Points on a hilly landscape, in no order, each with its height.
From any point a climber steps to the highest of the 2 points nearest to it. It stops when none of these is higher. Distance is the straight distance between rows; heights are no part of it.
(298) height 199: [121 107 121 142 143  84 105 133  94 173 185 113 110 180 139  97 141 128
 147 152 157 139 186 115 143 154 150 107 135 131  97 105 125 131 106  85
 110 117 138 149 112 164 113 137]
(262) height 280: [115 110 107 127 160 190 151 118  65 120 130  93 150 141 138  97 152 151
 190 106 158 114 122 141 145 164 107 101 146 127 162  90 177 145  92 146
 178 171  75 195 130 174 165 104]
(463) height 395: [141 123 142  89  79 120 130 136  93 119 113 104 111 171  82 149  97 124
 156  73 161  87 157  92 129 132 114  67 127 174 115 138 126 142 174 200
 109  72 129 136 172 106 110 165]
(959) height 370: [141 110 101 137 157  94 101 151 208 148 147 110  96 105 145 124 114 107
 149 168 154 136 137 105 161 136 151 136 105  90 157  85  96 124 168 120
  89  77 164 154 114 138 136 108]
(158) height 107: [106 102 154 148  91  97 150 142 146 165 176  81 126 139 138  96 115 132
  46 154 147 201 151 136 132 140 149 145 143 103 144 117 112 135 135  99
 116 119 129  50 114 121 109 133]
(887) height 371: [ 97 140 112  86 160 123 129 106 114  90 174 108 171 188 170 149 140 119
 135 106 124  45  63  98 100  75 136 113 193 122 151 126 105 140 153 144
 163 173 159 104 123  79 106 167]
(303) height 133: [122 148 173 162 142 121  90 143 136 116 188 164 157 160 166 117  85 122
 101 181 130 109 146 110 110  78 138 146 101 153 117 145  64 157 149  99
 135 132 189  67 142 126 109 207]
(912) height 158: [115 111  96 178 135 165 140 148 143 147 109 154 157 133 137 101 109 171
 118 136 108 189 180 121 131 135  93 123 121  75 132 147 103 174 148 144
  87 102  90 111 136 173 145 112]
(1141) height 329: [115 119 114 144 141 154 142 150 204 129 102 170 150 124 118 119  99 136
  78 126  90 182 108 113 117 114  88 166 168  62 143 167  91 128 130 115
  99 132 134  65 116 125 103 120]
(165) height 430: [152 144 142 113 118 167 119 129 123 126 127 161 125 122 143 146 117 102
 189 115 111  96 125  92 119 129  81 130 107 148 114 138 121 120  79 110
 152 148 146 190  93 164 140 134]
(1264) height 105: [126 133 129 183 142 118 124 144 102 126 113 120 139 122 122 103 128 164
  72 150 116 144 117 168 129 118 179 120 106 132 122 135 132 158 203 175
 105 115 118  87 193 112 122 124]
(1138) height 344: [146 122 181 106  67 196 134 122 111 176 130 114 112 117 148  92 125 120
 187 130 158 154 203 115 119 153  81 126  97 164 123 132 143 135  78  95
 155 123 110 184  97 182 153 140]
(808) height 91: [145 124 100 113 138  55 141 125 161 134 101  91  94  94  87 160 149 109
 126 117 134  86  87 145 164 155 197 121 131 122 151  85 133 109 183 164
  86  97 134 145 146  93 103  97]
(731) height 219: [131 141 109 112  85 135 144 125  67 140 151 140 136 196 107 124 134 131
 117  97 115 130 175 154  89 113 114  79 132 158  53 192 107 173 157 106
  76 158  96  57 153 136  67 176]
(652) height 61: [134 163 136 121 162 147 130 107  60 102 117 110 134 122 141 145 178 121
 176 114 140  52  93 175 123 125 167 122 114 170 142 110 158 152 142 165
 181 203 134 187 144 137 123 118]
(1167) height 546: [ 86 122 111 116 157 181 154 135 123  93 133 100 164 164 134  98  97 148
 140 101 153 116 107  75 130  92 111  86 153 115 188  91 112 164 188 190
 149  85 127 134 177 112 164 137]
(714) height 94: [118 131 139 174 134  47 113 141 171 140 165 100 119 134 110 123 116 135
  40 166 139 159 127 151 148 117 182 158 146 113 128 120 112 108 152  91
  91 107 155  49 130 107  96 139]
(1343) height 236: [131 122 109 114  94 143 159 128 111 136 124 137 147 173 121 120 117 138
 106  87  93 149 135 128  97 128 103  92 147 127  89 160 104 163 159 145
  96 146 117  75 160 132  80 147]
(80) height 341: [151 163 179 118  72 149 147 117 146 103  81 138 131  74 114 163  87 123
  61 113 105 141 100 142  85 102 120 144 112 158 129 161 123 138 170 165
 146 140 140  81 158  63 119 151]
(439) height 326: [102 119 107 103 191 107 114 132 166 113 191 123 159 176 175 129 140 111
 150 125 118  77  83 108 119 101 147 151 172  88 147  99  91 128 139 109
 131 160 171 122  98 125 113 136]
(1207) height 323: [132 117  42 148 203  71  70 144 130 136 163 160 112 166 101 132 152 134
 171 128 114  81 146 116 157 124 154 118 148 104 112 125 122 105 133 113
  73 102 146 146 127 152 132 114]
(1369) height 180: [122 102 131 118  90 112 142 123  99 181 183  97 143 189 133 100 123 101
 152 115 140 172 190 115 127 168 130  76 121 140  84 122  97 172 153 109
  88 117 126 129 124 165  77 153]
(177) height 383: [144  79  69 109 132  91 135 109 155 173 124 120 113 141 129 134 171  67
 197  91 118 158 142 137 149 204 130  83 108 102  94 108 102 117 104 131
  86 145 134 198  92 143  97  86]
(1090) height 328: [141 162 127 125 133 209 125 120  81  87 103 176 160 159 127 126 128 166
 146  90 107  99 144 131  94  81  83 109 134 156 130 180 147 158 109 140
 167 149  97 137 163 169 159 142]
(608) height 350: [142 103 111 105  96 174 139 136 129 164 146 152 147 162 142 121 120  95
 168  91 112 212 180  93 111 170  50  93 126 110  88 147 101 155  79  89
 112 139 127 150  87 177 130 127]
(293) height 633: [131 168 155 129 159 153 102 115 105  92 151 179 157 132 176 134 152 135
 124 148 112 105  93 164  99  82 126 170 154 148 116 153 141 149  73  77
 194 224 140 116  96 146 146 132]
(514) height 415: [129 147 134 122 138 165  89 140 165 111 153 175 139 156 141 136  78 130
 153 126 111  94 144  59 109  76  82 145 115 123 132 153  87 146 121 121
 133 104 167 130 133 129 130 179]
(613) height 498: [119 136 133 172 155 115 142 110 152 108 111 136 146  71 130 128 158 135
  63 157  96 145  64 188 132 117 172 175 129  95 156 122 134 110 134 117
 135 166 135  99 114 103 139  89]
(1008) height 95: [ 99 113 153 130 111 125 161 138 128 137 162  94 147 159 151  92 118 127
  58 127 130 176 127 135 113 108 136 121 173 107 146 127  97 141 156 116
 133 136 139  44 137  96  94 155]
(455) height 405: [146 129 151 152  77 152 163 134 140 147 101 122 146 115 128 110  85 126
 103 123 111 167 156 135 122 147 123 107  66 136 106 148  77 187 204 173
  97  90 137  90 159 136  81 152]
(775) height 260: [108 154 180 173 122 179 121 130 104 151 169 131 168 138 181  88 108 146
 102 171 141 197 148 154  98  94 135 148  99 142 141 118 107 189 140  97
 165 160 133  91 152 153 132 175]
(287) height 312: [136 126 144 100  89 182 160 114  79 129 114  98 130 123 135  91 135 137
 142  93 159 150 162 125 120 152 101 102 126 143 135 128 166 147  98 129
 170 154  82 153 119 162 151 117]
(1282) height 298: [110 103  75 136 197 106 113 140 134 127 145  87 101 112 124 100 159 153
 171 161 172 113 123 108 186 148 154 133 135 106 186  67 142 104 119 127
 134  92 128 184 129 137 169  95]
(1100) height 527: [121 125  92 106 177 129  96 132 155  95 134 129 103 165 111 128 110 149
 195 121 158  58 140  55 153  99 102 105 147 124 170  99 125  99 128 145
 131  70 143 190 141 128 164 131]
(678) height 231: [134 136 147  93 124 128 116 132 137 107 111 159 104 125  87 160 108 154
  81 125 125 130 130  89 130  95  78 148 177 115 128 170 167  56  55 100
 154 101 114  82 111  87 170 132]
(1006) height 384: [139 125 143 113  92 169 127 124 117 154 140 156 140 142 150 126 111  87
 203 102 118 162 180  81 102 155  73 101  87 146  93 130 105 147  77 111
 127 145 146 175 103 163 126 155]
(1054) height 418: [102 172 128 131 168 163 134 102 107  73 136 143 191 163 167 128 132 150
 118 136 107  57  66 129  88  57 149 120 159 148 164 127 104 161 182 173
 174 175 142 111 168  77 126 166]
(398) height 555: [127 149 105 128 185 150 109 118  98  95 145 161 147 142 167 133 157 146
 164 123 107  85 102 140 109  98 108 154 168 120 138 142 150 116  60  87
 182 188 121 162  91 166 168 112]
(1075) height 74: [124 146 136 109 165 115 156 125 104 120 136  76 121 105 146 134 161 109
 178 129 140  67  65 149 142 136 182 129 109 145 160  74 116 141 160 171
 154 161 154 191 138 111 125 110]
(823) height 63: [122 110 115 121 130  98 126 132 129 122 105 112  81 112  78 147 134 154
 116 106 147 107 142 104 172 139 119 121 152 117 151 134 177  79  94 144
 122  82 101 129 122 115 155 104]
(553) height 451: [111  99 109 178 154 108 134 131 182 145 108 117 144  64 139 117 143 128
  85 173 112 184  92 184 156 149 182 172 109  78 159  98 134 126 141 124
 115 135 115 120 127 139 139  71]
(1236) height 115: [129 139 154 148 156 142 103 154 169 107 170 154 162 119 179 116  80 114
 127 179 128 106 123 113 115  82 157 164  72 130 135  98  67 155 177 118
 116 127 193 129 133 132 120 169]
(631) height 554: [122 140 191 132 107 221 137 143 118 109 120 133 155 104 162  99  89 139
 146 133 147 150 144  90 103  92  77 135 102 131 169 135 124 145 102 129
 186 123 144 157 134 154 178 148]
(1197) height 479: [157 140 119 119 147 145 115 126 131 102 113 152 128 119 131 148 136 133
 170 111 110  73 110 124 132 120 115 147 132 121 127 123 139 111 105 124
 155 143 135 169 111 128 138 115]
(213) height 477: [ 92 144 123 143 161 169 127 134  96  90 140 118 166 142 146 110 104 162
 110 134 145 112 100 104 112  75 150 117 136 146 193 118 121 156 190 176
 172 112 132 114 193  88 165 152]
(1010) height 79: [115 134 152 132 112  66 124 118 183 129 141 135 123 110  98 159 119 114
  36 146 110 139  71 167 121 114 154 187 148 122 108 133 102  88 121 103
 116 146 160  39  92  73  82 131]
(841) height 361: [139 114  24 103 216  89 110 135 156 117 134 126 115 150 111 144 162 128
 180 119 131  69  99 120 152 131 168 120 155 100 136  94 107 121 172 153
  71 116 112 162 139 141 133  91]
(860) height 101: [138 146 144 137 157 124 126 140 157 117 169 120 154  95 177 118 120  90
 142 175 122  91  82 145 124 122 189 165  78 141 132  92  71 154 191 138
 140 160 177 130 137 125 107 139]
(518) height 421: [145  80  89 120 120  82 133 110 122 170 106 110  94 118  93 128 159  97
 173 105 142 140 149 140 170 210 134  97 112 121 109 100 153 106  99 130
  94 110 116 203  92 136 109  90]
(1315) height 281: [135 158 161 151  90 186 136 127  68 142 137 122 153 151 145  89 113 153
  88 137 141 167 175 135  92 102 122 130 114 152 137 154 138 175 156 125
 154 142 101  93 166 149 158 170]
(830) height 310: [101  99 129 102 104 164 166 127 139 158 149 116 148 168 147  92 101 117
 142  92 149 188 168  83 124 153  65  90 148 101 145 110 115 156 122 126
 132 101 110 145 134 158 141 135]
(907) height 50: [134 156 147 142 145 157 113  89  52 120 125 119 130 130 151 113 167 134
 172 131 149  95 139 170 129 133 171 130 105 187 132 128 150 151 118 116
 186 181 123 181 129 181 143 117]
(727) height 536: [128 130 198 129  88 110 133 135 148 145 129  99  86  81 141 121 125 103
 119 168 162 144 138 134 142 124 137 154 108 154 145 105 155  92  91  97
 162 113 136 150 107 118 145 124]
(1056) height 559: [124 100 124  89  97  83 166 106 141 157 153  98 133 140 151 136 149  65
 114 108  85 127  67 159 105 163 153 121 158 114  85 117 103 134 136 111
  99 212 152  95  85 107  32 112]
(762) height 302: [142 151 147 126  97 227 144 131  76 113 108 147 169 163 127 101 107 169
 117 106 131 153 176 131  88  90  77 106 107 158 130 172 125 181 141 140
 166 136  88 121 185 164 156 157]
(1193) height 238: [120  99  22 133 199 129 120 138 205 130 110 124 122 133 129 113 138 154
 132 130 115 150 111 110 157 132 114 124 168  46 170  96 120 121 140 138
  90 100 107 144 122 141 164  72]
(109) height 121: [119 132 118 211 145 124 115 158 119 155 136 143 143 143 135  79 124 177
  65 173 124 181 170 172 141 125 167 133 116 100 112 145 112 180 195 134
  67 111  94  58 174 150 104 141]
(209) height 464: [140 108 116 105 109  46 107 129 113 167 135 106  77 140 103 155 146  83
 167 110 148 125 161 108 153 186 131  92 141 137  93 120 164  76  55 101
  98 113 117 182  87 121 114 114]
(200) height 414: [134 107 109 179 153  92 111 141 191 143 115 137 110  76 128 116 137 133
 105 191 123 166 138 163 155 150 171 160  95  95 147 101 116 112 147 114
  73  90 132 134 111 156 147  84]
(1187) height 291: [ 73 125 127 132 184 127 121 143 124 129 209  95 140 144 186  89 136 142
 149 175 159 133 117 102 142 102 160 150 134 115 190  62 100 130 133 105
 176 126 167 145 137 132 168 128]
(986) height 202: [141 110 105 182 158 156  99 134 115 150 101 184 138 116 124 120 146 151
 153 138 108 165 174 149 151 161 103 144  97 110  97 152 149 128  81  84
 113 130  93 157  99 202 148  98]
(257) height 87: [125 132 105 116 190 108 140 136 122 109 159  78 149 108 164 121 157 104
 171 172 133  70  61 154 137 118 209 137  99 137 147  59  87 154 210 163
 125 165 164 166 148 118 112 115]
(424) height 103: [144 125 125 119 121  49 120 142 186 133 120 122 100  86 104 162 131 107
 129 133 123  84  96 140 152 145 176 137  93 141 117 103 121  96 149 130
  74 106 164 135 114  95 100 113]
(752) height 41: [148 160 162 138 117 131 114 112  62 150 150 128 121 127 155 120 153 116
 160 154 146 110 166 172 110 111 155 138  90 194  96 151 148 147 103  82
 166 166 129 157 115 178 130 141]
(1063) height 290: [128 159 182 126 103 159 122 121 165  85  54 157 118  43  91 177 113 141
  69 129 109 131  86 128 110 101  93 173 125 139 141 160 178  71  89 137
 171 111 125 100 116  70 165 121]
(361) height 487: [114 126 103  85 122  99 148 115  87 106 101 107 122 187  84 158 140 153
  83  63 133  96 117 121 125 121 118  89 212 132 113 161 166 102 136 161
 128 143  84  75 153  77 107 137]
(591) height 369: [160 147 167 127  66 136 157 130 151 118  76 147 125  81  95 158 100 108
  90 106  95 138 133 138 118 136 136 131  78 167  93 158 115 138 185 173
 107 108 137 102 165 100 100 145]
(1242) height 153: [156 157 176 148  93 107  97 149 129 121 154 161 109 154 118 148  94 124
 102 159 107 132 175 115 104  94 126 153  95 165  72 173  90 133 119  86
 107 109 149  71 142 120  95 190]
(1132) height 289: [137 131  82 139 157  79  86 128  94 117 152 167 102 167  89 159 141 142
 163 110 120  70 161 110 141 126 132 104 132 152  89 163 142 111 115 115
 100 107 128 146 132 142 129 142]
(402) height 441: [140 125 164 131  62 178 161 143 154 148 119 135 147 115 136 112  86 102
 140 113 119 184 166 102 107 152  77 105  68 131 122 126  70 180 171 151
 106  98 147 129 146 159 104 166]
(413) height 250: [118 117 120 176 139 159 137 119  79 145 100 100 109 110 121  81 170 164
 175 131 174 138 156 165 167 166 140 118 104 128 168  95 192 129  85 134
 163 128  85 199 131 190 177  72]
(1107) height 261: [157 146 180  75  81 160 106 128 132 115  92 171 102  90 119 179 127 115
 158 123 119 113 139 113 104 130  76 154 112 166  87 173 164  88  63  90
 145 127 131 146  81 134 142 149]
(1206) height 496: [133 132 196 145  69 189 150 144 137 138 121 114 132  94 143 103  83 135
 124 147 151 180 162  97 109 129  98 129  82 145 155 119 115 142 130 135
 157 102 134 143 147 142 158 151]
(844) height 118: [134  95 144 169  95 110 155 141 155 177 155 107 146 113 160  87 116 119
  85 158 141 218 173 147 134 154 136 133 112 100 131 112 105 155 128 109
 102 124 118  99 108 149 116 126]
(1028) height 222: [110 127 120 153 152  88  90 136  66 144 167 112  98 161 126 101 146 161
 142 153 173 116 158 132 148 116 152 115 134 160 134 109 169 126 103 107
 154 110 115 147 159 142 156 132]
(1300) height 409: [133 133  46  88 201 105 114 122 163  95 124 136 128 134 119 158 160 124
 155  98  82  62  62 115 138 126 131 131 171  88 133 119 120 102 124 129
  98 168 123 145 115 118 112  72]
(699) height 288: [160 115 161 115 106 151 105 121 131 135  73 162  99  93 106 164 160 115
 157 131 134 164 166 136 129 159  97 166  95 156  83 177 191  81  31  60
 138 112  99 150  72 156 150 101]
(297) height 198: [ 88 123 127 169 123  98 151 113  70 153 147  60 124 129 146  96 171 137
  80 160 170 172 109 167 137 144 177 121 160 120 163 104 173 122 107 103
 158 154  97  96 141 121 147 105]
(1245) height 317: [144 178 194 123  85 134 137 118 132 105  68 130 118  64 103 167 111 128
  55 129 121 151  92 145 100  92 143 162 124 171 138 147 158  99 125 141
 176 127 118  85 133  57 145 130]
(1183) height 228: [136 166 170 113 109 100 113 107  59 132 124  90  98 126 111 132 161 117
 120 121 172 108 118 162 121 122 191 126 134 195 131 127 196 112 104 117
 184 167 112 130 143 105 149 134]
(147) height 262: [132 143 153 137 141 138 112 128 144  93  93 171 118  78 117 153 139 163
  97 149 113 128 110 152 122  96 109 177 139 131 135 152 178  76  77  92
 171 124 124 115 104 113 182 108]
(42) height 278: [117 112 139  89  66 197 178 132 120 131 124 129 154 165 124  96 100 137
 102  88 135 201 159  97  90 127  49  97 164 101 136 160 120 158 105 118
 133 128  96  88 116 140 128 151]
(793) height 425: [125 118 125 100 126  72 117 131  90 137 153  92 111 182  92 143 119 111
 173 115 172  68 141  88 151 136 154  72 129 157 118 105 118 134 171 170
 100  71 157 157 151 116 105 163]
(936) height 445: [134 144 106 120 185 130  89 135 152  80 125 149 112 119 122 157 123 130
 176 145 125  36 100 103 148  85 146 141 112 140 156 113 123 101 147 142
 135 106 149 180 133 111 162 128]
(438) height 134: [151 123 100 117 126 120 147 132 135 126 122 134 140 114 136 138 129  87
 188 120 106  86 112 123 127 144 159 111  69 154 102 109  76 163 199 184
  82 136 161 171 152 146  89 126]
(118) height 268: [135  95  53 139 177 106 131 132 156 136 115 109 119 111 112 110 153 150
 150 142 144 140 132 130 172 168 134 125 154  76 164  86 145 108 112 142
 111 104  97 170 120 144 157  58]
(1176) height 331: [119 107 102 131 197 101 110 152 162 134 171  85 121 121 170 103 128 129
 170 186 164 122 121 101 172 123 162 140 103 110 193  40 111 120 154 123
 123  97 145 190 128 141 166 114]
(471) height 71: [121 155 148 131 117 102 133  99 152 110 141 146 156 139 136 137 131 112
  45 115  92 118  64 174  89  94 142 163 175 128 111 160  93 122 152 118
 112 182 151  25 122  64  68 150]
(1359) height 324: [146 118 110  81 132 156 175 115 177  98  84 147 145  91 132 154 120 102
 128  83  71 121  48 144 114 130  93 155 172  86 136 141 115 122 105 143
 122 178 122 119  91  95 102  86]
(1241) height 179: [121  90  81 171 165 161 114 137 125 159 126 157 160 135 160  87 125 158
 156 145 109 182 170 140 148 148 106 127 114  82 149 124 122 159 110 119
 110 118  89 166 132 201 163 114]
(267) height 542: [107 112  91 105 150 136 137 121  62 114 139  97 125 187 108 107 134 154
 170  99 167  63 131 109 129 141 117  63 158 143 160 111 153 136 129 171
 156 118  94 166 167 126 136 149]
(694) height 634: [110 116  92 105 165 154 134 131 122 115 153 110 144 155 132 107 112 150
 172 113 143  96 129  87 149 118 117  91 147 114 171  98 108 135 148 171
 140  99 120 165 153 129 151 131]
(270) height 549: [111 125  80  69 154  74 137 115 109  92 114 126 123 176 100 180 156 125
 113  80 115  42  69 132 116 115 150 101 209 102 111 141 149  99 145 173
 100 164 118 106 127  77  87 122]
(202) height 200: [128 112 126 131 124 123 115 137 178 128  93 168  95 107  90 177 121 135
 116 118 106 148 150  80 139 140  56 151 150 100 108 170 145  73  68 101
 106  64 131 100  85 119 153 116]
(748) height 203: [101 132 136 178 157 106 111 129  83 141 153  92 128 130 137  87 151 164
 103 164 164 143 143 150 146 122 184 136 136 140 161 115 162 127 129 118
 163 124 113 110 158 128 173 115]
(948) height 150: [132 110 129  90 102 143 153 117  82 133 159 103 152 162 133 128 121  81
 205  99 128  61 134 111 115 158 142  68  93 164  98  98 102 180 187 193
 115 137 139 181 150 140  91 155]
(716) height 77: [135 134 125 145 111  85 121 126 117 145 110 118  95 117  83 134 114 148
 102 135 130 129 150 144 150 137 137 133 127 127 111 135 148  96 128 138
 110  83 111 107 144 116 130 123]
(1083) height 368: [126 132 152 146 130 171 124 143 196 108  99 172 148  74 133 136  88 150
  75 152  99 168  97 118  97  98  79 183 139  87 152 157 106 110 118 122
 147 133 143  81 119 121 147 116]
(1341) height 403: [153 129 158 122  79 148 163 129 162 115  43 131 107  49  90 166 103 117
 116 107 108 147 115 144 140 153 112 129  86 142 132 131 141 111 167 190
 111  84 124 139 139  97 116 106]
(1169) height 594: [132 140 200 100  72  84 113 131 139 149 130  94  66  94 123 155 126  84
 149 151 156 102 134 122 148 145 143 129  84 175 121  94 149  89  98 117
 131 101 159 176 108 106 121 134]
(1323) height 363: [150 121 134  95  90 137 165 122 161 115  60 141 116  71  96 176 131 108
 111  72  96 139  90 127 130 156  93 136 130 102 112 154 154 104 121 164
 123 129 101 115 109  97 111 101]
(549) height 502: [106  90  93 110 142 121 178  95 117 142 149 109 159 136 159 110 164 108
 105 114  87 136  71 176 114 153 141 120 188  83 118 120 121 140 123 105
 111 204 128 120 104 130  62  96]
(868) height 362: [136 170 124 113 133 186 116 127 102  89 140 199 166 188 140 138  96 154
 140 107  90  86 150  84  77  66  62 116 154 143 115 178 105 147 113 114
 157 145 127 114 145 139 147 190]
(347) height 255: [138 131 128  95  69 168 165 124 111 118  96 151 138 143 118 124 105 131
  83  92 103 176 156 125  89 132  71 116 147 127  89 183 134 147 130 138
 119 136  92  60 127 123  93 144]
(1044) height 244: [136 154 134 110 120  90  99 112  67 125 140 124 119 155 105 130 156 152
 117 139 159  87 149 144 117 100 159 104 155 174 117 145 177 109 109 125
 169 134  97 124 154 107 149 157]
(665) height 476: [148 125 176 148  97 141 156 119 153 146  96 114 110  41 142 135 141  94
 133 140 127 148 100 154 144 165 143 157  64 137 142 100 146 126 126 136
 141 139 126 181 116 141 126 105]
(407) height 480: [102 147 165 139 149 182  99 140 145  91 137 152 138 111 167 117  89 151
 127 158 127 112 127  82 111  70  88 160 117 130 167 125 110 134 120 115
 178  96 160 134 149 119 174 155]
(93) height 174: [136 141 148 125  82 131 125 144 158 136 114 165 105 131  88 170 100 113
 112 112 115 159 156  92 123 128  89 132 114 140  77 185 111 105 108 107
 101  84 139  93 108 106 111 156]
(179) height 173: [127  96  76 147 150 115  96 144 219 145  90 154  98 128  90 167 130 121
 136 117 129 183 152  79 167 157  80 132 152  69 117 147 121  59  77  99
  74  56 142 122  80 113 149  81]
(1262) height 138: [127 113  92 198 149 127 104 171 177 153 118 167 151 142 126 117 100 161
  93 174 100 200 178 139 134 124 128 143 124  75 106 155  87 163 160 116
  46  94 104  66 146 170 105 129]
(872) height 265: [150 158 112  96 122  91  87 125  67 109 130 149 115 164 101 166 135 138
 157 111 132  40 145 113 112 110 127 101 136 169  90 168 152 119 107 124
 149 128 120 135 143 120 122 165]
(850) height 478: [127 119  98  91 155  87 127 123  67 117 146 102 107 175  96 142 154 141
 194 100 158  20 113 118 148 145 163  71 163 149 131  98 141 122 140 178
 111 130 128 188 155 118 124 142]
(972) height 522: [131 138 142  84  96  65 107 121 130 134 148 120  83 139 123 161 132  74
 144 112 131  96 118 106 134 130 121 123 135 140 101 119 144  87  76  86
 127 134 152 132  85 106 102 133]
(1271) height 214: [123 152 168 121  85 102 138 112  68 140 117  61 111 112 108 122 168 133
  77 137 180 173 106 174 117 128 191 137 141 156 155 118 199 108 124 127
 185 162  87 109 132  86 150 113]
(338) height 357: [130 124  92  65 155 119 136 112 178  80 117 164 131 123 127 179 132 100
 134  77  86  84  33 116 121 108  93 141 184  70 125 137 113 107 100 139
 140 170 159 126  74  90 107  99]
(666) height 632: [123 108  96  79 113  69 159 115 150 128 125 104 119 147 116 157 132  83
 113  71 103 104  81 134 131 154 145 107 174  94  97 123 116 117 150 159
  78 150 136 107 106  94  63 115]
(1285) height 443: [142 146 101  81  93  92 137 131  92 115 104 104 102 185  72 159 113 144
  98  68 143 102 146 100 131 120  99  79 172 142  97 172 141 115 147 181
 112  81  94  76 161  83 110 158]
(917) height 556: [117 158 142 173 166 130 111 105 124 103 134 176 156 105 145 125 157 146
  67 153  94 136  61 206 110  88 155 191 138 138 130 144 151 104  92  78
 162 209 126  83 108 110 132 115]
(170) height 165: [129 110 146  96  84 113 148 111  56 156 180  99 149 177 130 118 143  92
 158 115 138 106 156 143 109 157 154  82  94 177  60 124 112 173 179 143
 104 158 136 140 147 152  70 161]
(344) height 83: [108 144 147 153 111 136 134 114 131 118 144 137 160 147 142 102 115 147
  34 142  96 162 102 161  94  87 127 149 167 127 128 151 102 140 144 117
 131 176 129  25 153  79  88 153]
(568) height 132: [137  90 116 150  85 122 137 121 163 186 119 117 122 103 129  89 120 110
 121 144 146 234 205 138 152 201 107 107  93 104 110 129 122 148 114 111
  84  85 111 142 108 159 136 105]
(49) height 226: [134 119 115 184 148 126 112 122  98 144  85 131  91  85 113 124 170 160
 154 153 140 140 172 162 174 188 140 154 103 124 119 130 201 104  73 116
 132 116  81 176 101 189 175  74]
(1284) height 438: [144 131 171 155  91 153 156 118 172 126  58 127 107  31 114 143 117 130
 103 140 112 161 114 166 141 146 130 172  66 145 134 125 164 105 145 155
 139 100 128 147 138 118 143  95]
(1344) height 92: [119 140 120 135 117 121 143 106 100 113 103 115 129 117 102 126 138 149
  80 123 125 125 106 176 121 133 159 121 121 136 138 138 148 128 172 176
 143 135 105  93 170 103 120 123]
(12) height 117: [160 147 152 141 109  88 117 132 136 130 123 146 106  98 117 154 121  94
 152 143 104  75 124 142 139 150 165 137  56 168  81 123 113 137 166 136
  98 129 164 157 126 129  90 135]
(541) height 417: [114 135 186 151 126 174 116 150 190 100 116 149 135  74 158 120  71 148
  99 154 125 145  79  97 115  84  94 177 120 108 177 123 108 117 131 125
 159  96 174 110 123  90 178 137]
(1084) height 151: [128  91  88 178 133  96 104 147 189 173 109 142 104 126 116 132 131 114
 125 149 127 222 191 108 168 175  98 125 116  80 110 129 123 100  75  97
  67  62 124 134  88 147 153  94]
(1080) height 287: [ 83 107 126 131 174  99 119 136 146 159 215  97 142 144 182  87 150 121
 120 172 146 144  93 139 128 121 167 153 171  88 155  71  97 135 125  76
 138 172 166 116 118 136 109 125]
(426) height 313: [144  96 154 109  88 159 118 119 112 159 104 133  99 107 129 120 148 109
 182 117 145 177 184 113 139 190  79 127 116 147  91 154 170 103  46  74
 135 115  98 180  72 171 156 114]

Call two points neighbours if one is among the 2 nearest of the other. Go from one point of each pair to the other, from neighbour to neighbour, staying as high as possible. Name the lowest point that can't be avoided.
(1300), (293) -> (1193)
(694), (293) -> (936)
(1300), (1169) -> (1359)
(1169), (631) -> (591)
(666), (1197) -> (463)

Where does a climber stop that starts at each point below?
(424) -> (1300)
(1323) -> (1169)
(731) -> (1197)
(439) -> (694)
(959) -> (293)
(147) -> (1169)
(297) -> (1300)
(752) -> (1300)
(775) -> (631)
(748) -> (1300)
